Points, in no order, along strands that fork, close into loops and pass close to each other.
Points whose rows are less than 98.2 apart are linked; no others are. Some points are linked to none.
K151: [-17 -24  -7  -3  -2   4  -5 -44 -31  -4 -17   6  17   1   3   5  -3   3
  16  -5 -18   9   4   2 -24 -21 -22  41 -16 -19  -3  20 -33  -9]
K737: [-46  50   1  28 -10  24  17   1  -5 -29   9  12 -19  16 -14  -3  10  24
 -25  -2 -13  23   6  -3 -28   1 -33  17  11  -1  10  14  14  14]
K608: [  3  12  18  -6  11  12   1  24  11  11 -37 -34  -7   6  15  -1 -28  -3
  16  -2  17 -42   6 -14  29  -2   2 -45  -8 -21   7  13   7  17]
K761: [-31 -24   2  21  14  25  -7  -1  -8 -33 -42  24 -21   2   4   7  14   6
 -36 -28 -34  -7  13  18 -30 -17  -6  17  -2 -33   5  29   5  29]
K581: [ 12 -39  10  22  -4 -14   2  10  26  16  50  24   1 -21 -16  23   8 -13
 -55   4 -16  13  16  29 -13  25 -17  56  -4  -2 -26 -10  30   4]
K139: [  5  31  17  26  -1 -23 -20  12  23  47  -8 -52   6 -17   3   1 -18   2
  -6  43   2 -37   3  -3  -9   9  18 -28   3  24  -1  22 -14  18]
K835: [ 20 -36 -35  17   5  -5 -19  29 -13  -3   3  22  27  25 -22 -44   7   9
 -24 -62  -7 -25 -22  -9  -5 -14  -5  -4   2   0 -12  13  -2  -8]
K657: [-13  26 -10 -30  21  -7  29 -29 -21 -30 -20 -10   2  12   2 -11  21  20
  20 -18  -7  52 -37 -19  17 -14 -15  19   3  -9  16 -20 -14 -18]
K812: [-11  -3  20 -32   3 -22  12 -18  14  20 -22 -44   0 -18   9  17  -8 -15
  27  36  11  15 -14 -17  40   8 -13  11 -12 -25  -7 -33  -9   1]
K243: [ 11   3  16 -35  12  62   2  -9 -38   6  -3  18  12   9 -17 -17 -22  -8
   8 -67  13 -51   8  -2  12 -15 -23  -4 -24 -30 -13  26  11  13]
K238: [ 57  34  19   6  18 -28  -7  18  29   9  17 -19  -7 -12  -6  -5  16  -1
 -10  27  17   2 -22   9   1  29  42 -23  30  35  13  -3  18 -12]
K70: [ -2  13 -17 -38 -22   9   3  24   3  20  31  -7  20  16   1 -21  -6  10
   2   8  22 -22  13 -31  17   2  21 -43  -3  28  -4 -22   6 -10]
K369: [ 25  28  23  -8  12 -27 -14 -30  -1  45  34 -27  16 -36 -25  -3  -2  -7
  -3  39   9  -9 -21  14   2  29  25  19   3  19 -10 -11  -2 -16]
K519: [-27  35 -26 -32 -11  18  24  13 -11 -31  19  13  -2  32   6 -17   9  23
  25   0   9  25   3 -34   8 -13   1 -21   8  19  19 -21  -3 -20]
K11: [-73  30 -15  13   8 -12 -19   0 -25   0  25  28  -8  18 -49 -27 -16   9
  30   7  -5  -8 -11  17 -16   8  -4   9  17  -9   3  -7  -9 -33]
K602: [ 35 -38   2  29   2  -1 -13  21   6  13  40  18  24 -15 -14  -5  10  -5
 -61 -22 -15 -22  12  16 -14  15 -16  38  -9   7 -18  18  19   6]
K102: [  3 -37  12 -15  10  28  21 -19  -9 -30   2  56 -19 -21 -15  27  21 -16
 -28 -32 -17  27  16  27   4  12 -34  53 -20 -32  -7  -5  28   9]
K712: [ 45  24  29  42  16 -24  19  10  16 -44 -11  -6 -26   1  15  32   1 -15
  32  13  16  29 -29  17  11   5  -2   2  26   3  25  17   5  10]
K536: [-49  -3 -55   6  -5  -6 -18  31  -3  11  15  34   5  19 -27 -45   5  17
 -23 -15 -18 -29  12  -3 -39 -14  32 -34   9  21  -4  -7 -11  -8]
K215: [  2   7  20  26   9 -41 -24 -13   5  12  32   2  -8 -13 -22   4  -4 -15
  18  32   4  11 -26  30  -8  30  19  27  24   5  -1 -11  -1 -28]
K979: [ 33 -26  31  24 -10   0  24  24  32 -36 -13   7 -35 -19  46  57  -1 -28
   2  12  13  26  13  28  22   8  -4   2   4  -9   2 -11  39  23]
K252: [-28 -23   6   0 -24 -10   6  -1  24  40  25  -6   8 -12 -22  17  -7 -13
 -28  23 -25  17  15 -14  -4  29 -60  71 -23 -18 -31 -12   2   2]
K983: [-24  16 -10  18 -21  16  30   1  -4 -26  17   7   3  17  -3   0  12  17
 -31 -11 -20  30   2 -24  -8  -3 -57  42  -6  -2   0   7  12  10]
K868: [ 19  -2   7 -24   1  16  15 -46 -14 -29  10  29 -15 -25  22  30  29  -7
  -7  12  -1  39  12  16  -5   3  26  14  -2  12  14 -10   3   6]
K141: [-18  34  45  13 -14   6  17   0  33  33  -4 -30 -22 -56  -4  33  -8 -14
 -21  39  -2  -1  27  13   4  43 -17  28 -16   3 -16 -11  24  23]
K641: [-43  40  20 -38 -12  35  31 -16 -16   8 -11 -19   2  -4  -9   1 -20   8
  26  11  12   1  13 -33  21   3 -49  22 -23 -20   0 -10   5  -1]
K412: [ 30  11  39  18 -16  -6  13  16  33  39  15 -37   9 -52  10  24  -8 -15
 -37  32   5 -13  17   8  11  35 -18  29 -17  14 -20  -5  26  22]
K858: [-65  57  -2   7 -12 -11   6   9  -4   2  28  -5  -8  20 -27 -15 -11  18
  24  31   4  19 -13 -15  -1  12 -19   9  16   5   8 -24  -1 -28]
K452: [ 59   9  21  21   0 -34  11   0  13  -9   3 -32   9 -11  18  21 -10 -13
  31  27  17   9 -31 -11  22  12  -6   9   8  13  10   7 -10   1]
K233: [-38  42  -4 -22  18  23  -5 -15  -5  14 -61 -34 -13   1   7 -13  -2  22
   2  19  -6 -14  12 -13 -20 -26  19 -47   5   0  16  19 -26  20]
K956: [ 16 -32   9 -34   9  16  20 -32 -30 -37 -27  28   0   4  15  16  11 -13
  30 -39   3  20 -11  -2  25 -16 -29  33 -16 -38   5   4  -8  -5]
K165: [ 30  35  31  39 -28  -5  16  47  38  -5  16 -23 -19  -6  20  23  -3   2
 -16  23  18   3  16  -1   0  30   1 -24  13  38  12   4  39  18]
K209: [  2   8  43  30  24  18   1  33  20 -13 -51  -6 -33 -25   8  26 -20 -13
  -7  -7   0 -36  11  26  16  18 -14 -11  -6 -33   9  27  26  32]
K887: [-21  11  31  37 -40 -11   0   1  27   7 -10 -25 -18 -15  34  40 -19  -9
  24  54  -1  -5  26   5 -15   5   1  -4   1  14  12  23 -23  23]
K634: [ -7 -36 -33 -18 -15   7   3  -9  -5 -13 -25  -1   8  17  34  -4  13  10
   2  -5  -6   9   7 -26  -2 -34  14 -19  -7   1   0  -9 -22   3]
K626: [ 47   4  11  18 -10   7 -11 -20 -16  -2  26  15   8 -10  13  14  -3  -9
  17  12  17 -17  19  10 -18   8  19  -4   0  25  12  32 -14  -7]
K915: [-12  20  21 -41 -21  43  22 -19 -21   0   5   4  -7 -19   6  15 -18  -3
  32   9  26 -14  37 -15  21  12 -12   0 -25  -6   5 -12  12  -4]
K726: [ 22  -4 -24  30  26  -6 -24  10 -10  -3 -30   5   7  14 -17 -37  16  14
 -27 -40 -18 -11 -14   5 -28 -11   9 -14  16   4   6  34 -13   0]
K439: [  9 -39 -49   3   4 -13 -34   9   8   2 -20  32 -15  21  11 -21  11   1
  10 -11  -1  -2  10  11 -18 -23  70 -59  23  11   9   0 -24 -23]
K75: [ 66  10  -2   8   8  10  -7 -30 -19  -7 -18   4  14 -11  21   5  12   2
  -2  -4  -3  -8  11   5 -38 -22  19 -14   1  31  17  57 -33  12]
K48: [-12   9   3 -42  -2  63  15   1 -30 -13 -31  -2   3  27  14 -16 -23   5
  23 -49   8 -35   9 -30   7 -40 -22 -24 -21 -26  -3  24  -4  14]
K61: [-19  14 -42 -26  -9  11 -13  28 -14  23  49  27  23  15 -33 -41  -9   9
  -7  -9   7 -45  14 -10 -14  -5  24 -39  -4  30  -9 -11  -6 -12]
K399: [-15 -36  -5 -24 -18  17   2  25   0 -15 -14  14  -8  27  24   5 -15 -20
  42 -19  20 -18  10 -17  43 -10  -4 -20 -10 -35  -2 -16   5  -3]
K266: [-14  41 -20  26   5 -29   1  25  20  -7  -7 -29  -3  31 -16 -34  19  27
  -9   6 -10  34 -35 -25 -13  -3   1 -12  34  16  14 -10  -5 -10]
K210: [-37   1   5  -1 -14  48  10  21 -11 -21 -39   4 -10  23  18  -8  -8   8
  -8 -31  -9 -35  19 -28  -3 -22 -29  -8 -14 -32   1  28   6  26]
K936: [ 13 -23   5  12  48 -37 -28  -4   7   4 -64 -16 -17  -1  10   4 -15 -19
  28  -1   1 -19 -30  21  19 -12  28 -25   8 -38   8  15 -23   1]
K833: [-20 -31   5  37  -9  -9 -15   7   8 -19  18  31 -22  12  -7  19  -3 -11
   2   0  -4  14   6  32 -10   5  -1  17  16 -15  -4   0  14  -1]
K728: [ 13 -15  16   1  -5  27  26  21   5 -29  15  36 -20 -14  -9  20   8 -12
 -26 -26   4  16  18  15  22  23 -34  31 -13 -18  -9 -19  55  10]
K334: [  7 -39 -37   6   9 -23 -28 -45 -28  13  -4  13  23  -6  -5 -23   4   9
  -3  -9 -22   5  -2  21 -46 -17  43   6   3  17  -3   5 -39 -20]
K486: [-57  46   2  -4 -11  24  13  18  11  -1   3   0 -21  -5 -14  -5  10  20
 -29  15 -10   3  20  -5   1  21  -3  -5   2   2   3 -18  26  17]
K785: [  1 -13 -38 -51  11  28  21  -7 -35  -8  27  47  29   5 -32 -32  17  12
 -36 -70 -12 -26  -8  -4   2 -21  -1  -6 -26  11 -14  -8   5   0]
K718: [ 19  39  -4   0 -14   4  24   1 -13 -43  28  15  -6  32   7  -5  15  14
  34  -8  14  40 -14 -25   1  -4 -14   0  19  23  25   2  -1 -24]
K645: [  7  26  37  42  -2  19  -3  31  10  -4  -5   1 -20  -9  -1  13 -21  -5
   3  -7  15 -37  19  11   5  23 -21  -8   2 -10   8  30  25  17]
K952: [ 58 -19  18  35  -2  -7   8  35  40 -26 -12  -1 -20 -10  56  40   7 -13
 -16  10   2   5  15  18   2  -3  16 -25  11  18  11  14  17  33]
K14: [-35 -47  -5 -22  13 -23 -18 -10  11  13   2  20 -15 -17 -11  11   9 -18
  -1  15 -12   5   5  32  12  14  33  11  -2 -21 -12 -38  -1  -9]
K521: [ 59  36  31   1  11 -31   3 -31  -5  15  26 -32  18 -26  -9   8  -9 -11
  27  34  20   2 -30   2  11  23   3  21   3  24   5   7 -12 -16]
K221: [ 37 -46  13  -2 -17  12   1  28  21   9 -10 -13   8 -14  41  22  -7 -16
 -16  -5  12 -32  29  -5  30   3  -1 -16 -20  -8 -11   1  20  26]
K920: [ 40  33  32  31  -2 -13  -9  41  36  21  23 -19  -7 -26   1   9  -5  -9
 -20  29  16 -20   5  18   4  43  26 -23  17  33   6   4  31   5]
K100: [ 18 -41 -19  29  16 -34 -39   7  11  30 -50 -30   6  10  16 -13 -25  -9
  18   4  -3 -29  -7   5  -9 -16  32 -39   9 -15  -5  19 -36  -1]
K792: [ -1  -1 -49 -64  14  18  26   7 -16 -10   3  10  29  20 -25 -45  23  27
 -29 -63  -8   2 -22 -30  11 -32   7 -29 -16  15  -1 -19   3  -6]
K514: [ 36  13 -12   1  17 -22   0  -7   6  11  26 -10  19 -14 -17 -22  38  14
 -62   4 -17  21 -28   0 -13   8  18  16  11  35  -8  -6   4   0]
K522: [ -2 -26 -38 -40  11  20 -18 -30 -30  29  -2  -2  40   9 -12 -33  -9  12
  -8 -23  -7 -19   1  -3 -17 -40  17 -24 -23   6 -20  -5 -24  -7]
K870: [ 65 -12  13   5  21   6 -12  28   3  -5   0  16 -11   8  12   1 -15 -23
  16 -27  30 -34   2  13  28  11  26 -37  10  -9  10  19  19  -8]
K216: [-44  19  -4   9   3  -5 -22  -7   7  46  19 -18  12 -21 -25 -18   5  12
 -45  27 -22 -21  16  10 -31  14  23   6  -1  14 -13   0  -5  12]
K849: [-27 -34 -15 -20   3   4  -2  -7   8   2  19  34  -5 -25  -9   8  21  -5
 -39   4 -18   2  20  24  -5  10  27   8 -11  -4 -10 -29  13  10]
K226: [ 13   8  -7  -3  20 -21 -31 -15 -17  40  -1 -33  30  12 -19 -32 -23   5
  24   9  12 -20 -22  -6  -2  -9  10 -21   7   5  -8   8 -28 -22]
K84: [-32 -48  25   5 -30   5   2  17  25  10 -16   4 -22 -10  14  44 -13 -21
  10  25  -7   5  31   3   2  18 -42  34 -23 -35 -16 -10  12  14]
K493: [  9 -38 -16  31 -19  -4  21   5   7 -52 -16   8  -7  24  34  18  24   7
 -16 -20 -12  44 -12 -15  -3 -30 -32  22   4  -7   1   7   1  17]
K374: [ 49  -8   1 -27  23  14 -24  -6 -18  19  10   8  10   2  -7 -14 -15 -16
  12 -22  27 -40   1   9  25   2  30 -38  -7  -5  -6  10   5 -11]
K86: [-24  18   8   0 -44  -7   6  14  20  41  24 -45  21  -5  10   5 -14   3
  -2  45   9 -10  19 -31  14  20 -23   7 -15  14 -17 -19   2   5]
K74: [ -5  27  25  45 -40 -10   9 -16  19  -6  24  -5 -25 -11  23  39  -1  -6
  19  54   8  27  14  13 -27  10   6  10  18  33  12  13  -2   8]
K265: [-43   2  -9  12 -38 -20  19   6  10 -30  39  23 -22  31   1  23  -1  -3
  36  35  12  53  -9  -1   7   4  -7   9  22   9   5 -40  20 -16]
K898: [ 12 -45  -2   5  -1 -22   8  27  33   7   0 -20   7 -10  11  11  19  -5
 -44   1  -8  17 -18 -11  34   3 -21  24  -6 -10 -23 -35  20  10]
K773: [ 13 -41  -4 -29  11  15  -6 -45 -42  -9 -29  15  22   6   3   2  -6  -7
  26 -46  -7  -7  -9   2  -3 -32 -24  23 -22 -31  -6  21 -25  -8]
K119: [ -4   5  -5  38 -30 -27   8   4  31 -20  11 -12 -23  16  30  25  19   2
  -2  37  -6  56 -10  -2 -19  -7  16  -3  29  31   6 -10   3  13]
K659: [ 10 -14   1  40  -7 -21 -14 -12 -10 -22 -29  -5   0  15  26  18 -21  -8
  55   7   4  -3  -8  -1 -14 -20  -5   3   9 -13  15  33 -40  -5]
K177: [  7 -25  -1  32   8 -32 -44  21  20  46 -16 -33  18  -4   5 -10 -14  -5
 -16  16  -4 -38  -3   8 -10   4  29 -24   6   4 -10  15 -17   8]
K335: [-40  36  23  13 -32 -18   2  -3   4  23  41  -8  -6  -8 -26   7 -24  -3
  36  45  16   7   3  -4  11  39 -28  29  10   5  -6 -22   7 -32]
K861: [ 23  14  18  -1 -24  30   6 -42 -34 -12  27  27  -2 -10  24  26 -12  -8
  48  13  20 -10  32  -1 -11  -2   4   7  -5  20  16  28 -20 -15]
K414: [-23   6 -31  19 -14  -9  35  -2   8 -32  31  20  -5  20 -12   3  28  13
 -41  -6 -26  62 -26 -10  -7 -11 -33  41   8  10 -10 -18  15   3]
K126: [ 20 -26 -18 -17  20  15 -21  22 -11  13  10  18  12  11 -17 -32  -2  -2
 -20 -46   7 -44  -6   3  16  -1  17 -30  -4  -9 -12   1  12  -1]
K47: [-11  -4 -21  28 -20   9   4  24 -16 -44   3  26  -1  52   3 -20  -4  10
  28 -41   0   5 -14 -24  -7 -23 -33   6  15 -12   9  17  -7 -13]
K352: [ 41  -7  -6  -2 -27  -9   2   1 -13  -3  40  -3  34  20   9  -9  -8   1
  27  -6  21   0 -13 -29  16  -2 -22   9  -6  12  -3   1  -5 -25]
K124: [ 15 -25 -11  26   0   8   5  17  -4 -51 -28  17 -12  32  23  -3  15   5
   6 -42  -5  11 -12 -11   1 -26 -17  -4   9 -16   9  21  -2   6]
K391: [-44  54   6  15  12  11  -6   2  -9  -2 -46 -25 -15  13   0 -12 -11  19
  24  15  -6 -11  -3 -12 -20 -14  -5 -22  17  -8  22  27 -24   6]
K25: [ -6 -57 -39 -26  29  -2 -33 -45 -30  22 -32  20  16  -8 -11 -24  -3   7
 -11 -31 -20 -16   2  27 -28 -34  46 -15 -12  -8 -10   0 -30 -10]
K601: [-46 -27 -17   0 -23  -6 -13  17   2  19  19  12  13  10 -13  -8 -11  -1
   6   7  -7 -22  13  -6   2   4 -11  11 -10 -16 -15 -18  -4  -8]
K197: [ 54  24 -16   9  11  -8  -2 -34 -21 -23 -10  12  10   5   8 -11  31  11
   2  -9  -7  29 -13   3 -41 -15  21  -3  21  38  28  32 -31 -10]
K811: [ 28 -14  13  19  -3 -31   0   9  26   9 -32 -49  11 -14  34  26 -19 -14
  21  35   4 -12 -13  -8  20  -7  -3  -3  -6  -3   0  15 -22  26]
K805: [ 51 -11  -3 -20 -17  27   5 -13 -17   0   0 -13  24  14  33   0 -13  -5
  26 -12  19 -24  19 -28   5 -28   3 -29 -18  16   2  26 -20  11]
K787: [ 12  15 -19 -27  -6  16  14 -18 -16 -42  33  53 -19   5   3   5  32   4
   7   1   5  33  10  12 -13  -1  42 -21  12  31  23 -15   7 -13]
K346: [-44  50  23  -2 -14  14  27  18  31  10  -5 -25 -29 -27 -13  14  -1   4
 -28  26   2  18  16  -3  22  41 -10   9  -6  -3  -4 -36  40  15]
K309: [-30 -30  16  -5   8 -23 -20  10  27  16 -18  -1 -29 -19  12  24  -1 -24
   7  24   0  -1   8  29  23  22  39 -17   7 -25  -3 -39  14   2]
K874: [ 27 -27 -33  36  14 -22 -22 -18 -10  -8 -19  19   8   1  -3 -21  22  15
 -20 -18 -23  19 -15  21 -53 -16  28  -1  20  22  13  23 -23 -11]
K930: [-14 -17  -8 -45  12 -17   1 -36 -16  14 -24 -34  18   4   9  -2  -4  -2
  32  15   5  24 -25 -17  26 -23  -5   4 -11 -17 -11 -30 -29 -14]
K476: [-47   3   4  -8  16  -3 -28 -32 -16  48  -4 -24  16 -20 -29 -14 -19   8
  -9  19 -14 -27  11  12 -23   0  -2  17 -11 -13 -16   9 -24  -3]
K611: [  3 -34  11   8  -7   3   0  14  29   2  25  19 -15 -33  11  28  15 -16
 -42  16  -6  11  26  33   3  23  19  12  -5   8 -11 -27  34  15]
K770: [-29 -39 -60   8  -2   3 -26  10  -6  -5 -13  51 -10  21  -5 -32   4  11
  -9 -31 -20 -16  20  11 -45 -25  53 -38  12   8   6   6 -21  -7]
K131: [-38  10  33  21 -23  -6  11  -1  41  38   9 -20 -19 -31 -16  36 -11 -17
 -21  42 -18  21  19   1  -9  42 -48  62 -12 -14 -25 -13  13   9]
K53: [ 40  -5  27  32   1  16  -7  47   4 -19   2  13 -10   9   6   2 -22 -16
  17 -35  26 -43   5   5  26  16 -22  -7   3 -19   4  26  27   0]
K223: [ 24 -21  -2 -23  52 -25 -10 -24  -7 -15 -52  -7 -15  -8  13   3  13 -11
  18 -14   0  13 -29  16  24 -21  38 -22  10 -22  11  -7 -19  -7]
K615: [ 35   7  11 -15  35  -3   2 -25  -8 -21 -19   6 -18 -17  12  13  22  -9
   5  -2   7  19 -14  18  10   1  33 -12   8  -2  21   1  -1   1]
K103: [  3  50  29  26  27  10  -6  10  -9  -6   0   4 -13  -2 -34 -13 -13   3
   6 -15  15 -22 -12  11  11  28 -16   0  12 -13  14  23  17  -6]
K859: [  8 -19  19   0  -1 -14   1  27  37  37  -3 -41  12 -32   6   8   2 -12
 -48  20  -8 -10   2  -4  30  25 -20  20 -15 -12 -25 -23  22  23]
K809: [ 12   2  16 -44  40  32  -8 -28 -33  19  -8  -1  22  -9 -37 -18 -10  -5
 -14 -48   5 -32 -11  14  20  -7 -15  -1 -26 -33 -15   6  11   6]
K299: [ 26  15  12  21 -14   3  19  36  37 -21 -22 -27 -13   6  42  18  13   5
 -14  10   0  11   9 -17   5  -4   2 -24   5  18  21  11  10  35]
K748: [  2 -20  28 -15   7 -30   3   7  38  20 -16 -27 -20 -36  15  30   1 -32
  13  36  12  15  -8  14  42  32  15   8  -2 -19 -12 -50  18   3]
K517: [ 20 -20 -15 -14   1  22   3  -3 -19   2  46  47  24 -12 -26 -17  17   2
 -51 -43 -14 -27  16   8 -15   3  -6  22 -24  13 -10   9  14   7]
K647: [-60 -15  -1  -1  -1   3 -17 -46 -26  21   2  12   8 -12 -15   4 -13   7
  13  16 -22  -7  32  19 -46  -8   4  38 -11 -13  -5  16 -37 -12]
K789: [  0 -38  16 -38  18  13  15 -26 -13 -28 -18  39 -20 -20   1  28  14 -23
  11 -22  -1  30   0  22  31   9 -12  33 -17 -41   1 -21  13  -1]
K576: [-19  19 -24 -58  13  25   6 -25 -36  27   6 -18  47  11 -27 -40 -10  24
  -5 -16  -2  -5 -10 -17  -2 -36  -9 -15 -22   9 -17 -13 -16 -11]
K342: [ 21  -4 -39 -41  18 -24  -9  -3 -14  31  33  -4  42   7 -39 -49   9  19
 -27 -16  -3 -12 -33 -10   4  -7  21 -21  -8  29 -15 -25  -6 -27]
K807: [ 19 -13  -9   6 -13 -19 -18 -22 -32  27  21 -19  49  15 -12 -21 -23   1
  35  -1   9 -18 -13 -19  -7 -10 -29  21  -7   4 -15  16 -32 -31]
K451: [-37  21 -53 -38  -5  14  29  12 -23 -25  13  30  19  30 -13 -37  17  29
  -1 -34 -12  15 -10 -32 -10 -32  -8 -12  -5  21   7 -21 -12 -15]
K713: [-20  46  14  -7   7   0 -11   6  23  30 -36 -40 -21 -16  12   5  -8   5
   7  39   2 -22  17   3  -6   6  39 -56  10  16  18  15 -16  21]
K317: [  5  31  15  19  24  -2 -18  36   5 -12  11  21 -25  14 -34 -18  -7  -4
  17 -19  22 -20 -14  18  17  33  14 -25  29 -12  17   2  32 -19]
K767: [-16  -8  28  27  14  21   5   3   9 -38 -50  13 -39 -12  19  35   4  -6
 -13  -3 -16   1  16  24 -11  -7 -13  10  -1 -33  10  25  13  40]
K273: [-20  50  -6 -59  23  26  12 -13 -20  13  -5 -35  17  12 -17 -31 -10  28
  16  -9  14  -1  -9 -24  12 -18   2 -32 -10   4   3 -14  -2  -9]
K523: [-27   9  -3  39 -21 -28   6  10  12 -33  11  -3 -25  35  12  15   4   3
  27  26   3  57 -24  -5  -2  -6 -13   5  34   2   7 -11   6  -3]
K972: [-65  25   4 -35   4  46  13 -24 -31   7 -15   5   7   2 -19 -13 -11  16
  -2 -12 -14 -17  16 -13  -9 -15 -40  24 -24 -26  -7   9  -3   3]
K595: [-51 -17 -24   5 -10  34   4   9  -8 -29 -44  20 -13  18  15 -12  15  18
 -31 -29 -30  -7  17 -14 -29 -30  -7  -6  -6 -16   0  19  -5  25]
K651: [-35  -7 -30 -38   9 -18  13 -32 -29  -6  -4   7  19  10 -11 -19  12  12
  23  -5 -13  37 -31 -14  10 -23 -12  25  -6  -8  -2 -34 -30 -31]
K855: [ -7 -28 -20  12 -17 -10  24 -23  11 -32   7  12 -12   3  20  22  35   5
 -33   4 -23  68  -9   0 -15 -21  -9  38   6  11  -6 -16  -2  11]
K182: [ 29  50 -10 -45  28  18  -2   7  -5  21  -4 -39  20  22 -26 -40  -4  23
  12 -21  23  -9 -10 -27   6 -14  12 -57   9  12  12   9   0 -13]
K468: [ 14  21 -18 -27   7  -9   7  -6 -14  18  46   7  31  -6 -38 -33  14  14
 -36  -4  -3  -5 -15  -7   2  13  12  10  -5  28  -7 -16   9 -17]
K40: [ 33  24 -10 -12  19  -5  -8  -3 -12  20 -27 -51  34  26  -7 -33 -24  12
  31 -12  16 -15 -20 -31   0 -29  -7 -40  -2   8   2  21 -27  -5]
K192: [ -5  20   6 -12 -23  -5   5  10  19  17  20 -25   4  -4  15   4   2   4
  -1  34  13   3   8 -20  17  16  16 -16   0  20   0 -22   9   0]
K734: [-65  18   5  -2 -40  -1   1  24  12  41  37  -8  10   2 -21  -4 -27   2
  11  34   3 -18  23 -18  12  28 -37  20 -11  -7 -18 -26  10 -12]
K533: [-26 -30 -21  35 -29 -16 -37  29   1  15  31  23   7  29  -7 -14 -21  -4
  23   4   3 -34  17   7 -17   5  16 -16  10   2  -7   5 -14 -19]
K24: [ 18 -34  19   1 -13  18  26  17  28 -23   4  23 -31 -30  26  49  13 -18
 -36   0   2  33  33  30  14  17 -13  25 -13  -6 -12 -28  54  27]
K639: [ -5   4  15 -10 -24  34   6 -18 -20 -20  25  43 -22 -10  13  28 -10 -15
  43   7  23  -1  38  11   6  16  10   0  -2   4  14  -7   8 -16]
K66: [ -8 -35  -5  -3 -10 -31   8   5  22  21  13 -14  17  -3 -11   8   8  -9
 -20  11 -17  29 -22 -17  25  14 -46  56  -9 -19 -26 -30  -2  -9]
K326: [ -1 -17  10  40 -12 -26 -12  -8  15   3 -33 -25  -2  -7  35  29 -22 -14
  33  40  -9 -14   4   5 -18 -12   8  -2   0  -2   4  30 -39  18]
K272: [ 34   1  33  43  23 -40  -6  -1  21 -12   5   0 -22 -21   4  34   0 -25
   8  26   6  25 -28  44  -3  18  13  20  30   3   2  -1  15  -1]
K975: [ 18  14   0 -42  48  10   5 -29 -34   0 -25 -16  24   7 -27 -29   4  14
  -4 -53  -2   3 -40  -2  16 -16 -15   0 -13 -19  -1   4  -3  -7]
K175: [ 20  53  11 -15  20   4  23 -25 -26 -36 -11  -9  -1  12  -1  -6  16  20
  32 -12   5  31 -22 -19   1  -7 -12   3   9   8  32  15 -13 -14]
K373: [  8 -16 -22  14  -5 -18 -28  17  -1  -8   6  27  -7  27   8 -12   3  -1
  23  -4   6  -5  -2   6  -6  -3  35 -36  26  10  10   4 -10 -21]
K362: [ 49  18   7  19   9 -20   4   6  25  -9  32  -6  -7 -11   7   3  33   0
 -42  20  -2  31 -21  11 -14  14  26   8  24  41   4  -7  20   5]

A fork is a point with three links, a tip a point with one. Leave the first point through the second and follow the links. Name the first fork or tip that comes.
K748 / K812 -> K611
K24 / K728 -> K216
K787 / K868 -> K391
K979 / K952 -> K342
K233 / K713 -> K787

How many points has the smallest loop of links through each point below? Write - if it is on no loop.
K86 -> 11
K165 -> -
K309 -> 18
K141 -> 7

A tip is a point with one link. Name the tips that can be reached along the links from each point below, in the order of the rows.
K868 -> K391, K787
K770 -> K11
K451 -> K216, K342
K486 -> K47
K809 -> K352, K317, K972, K975
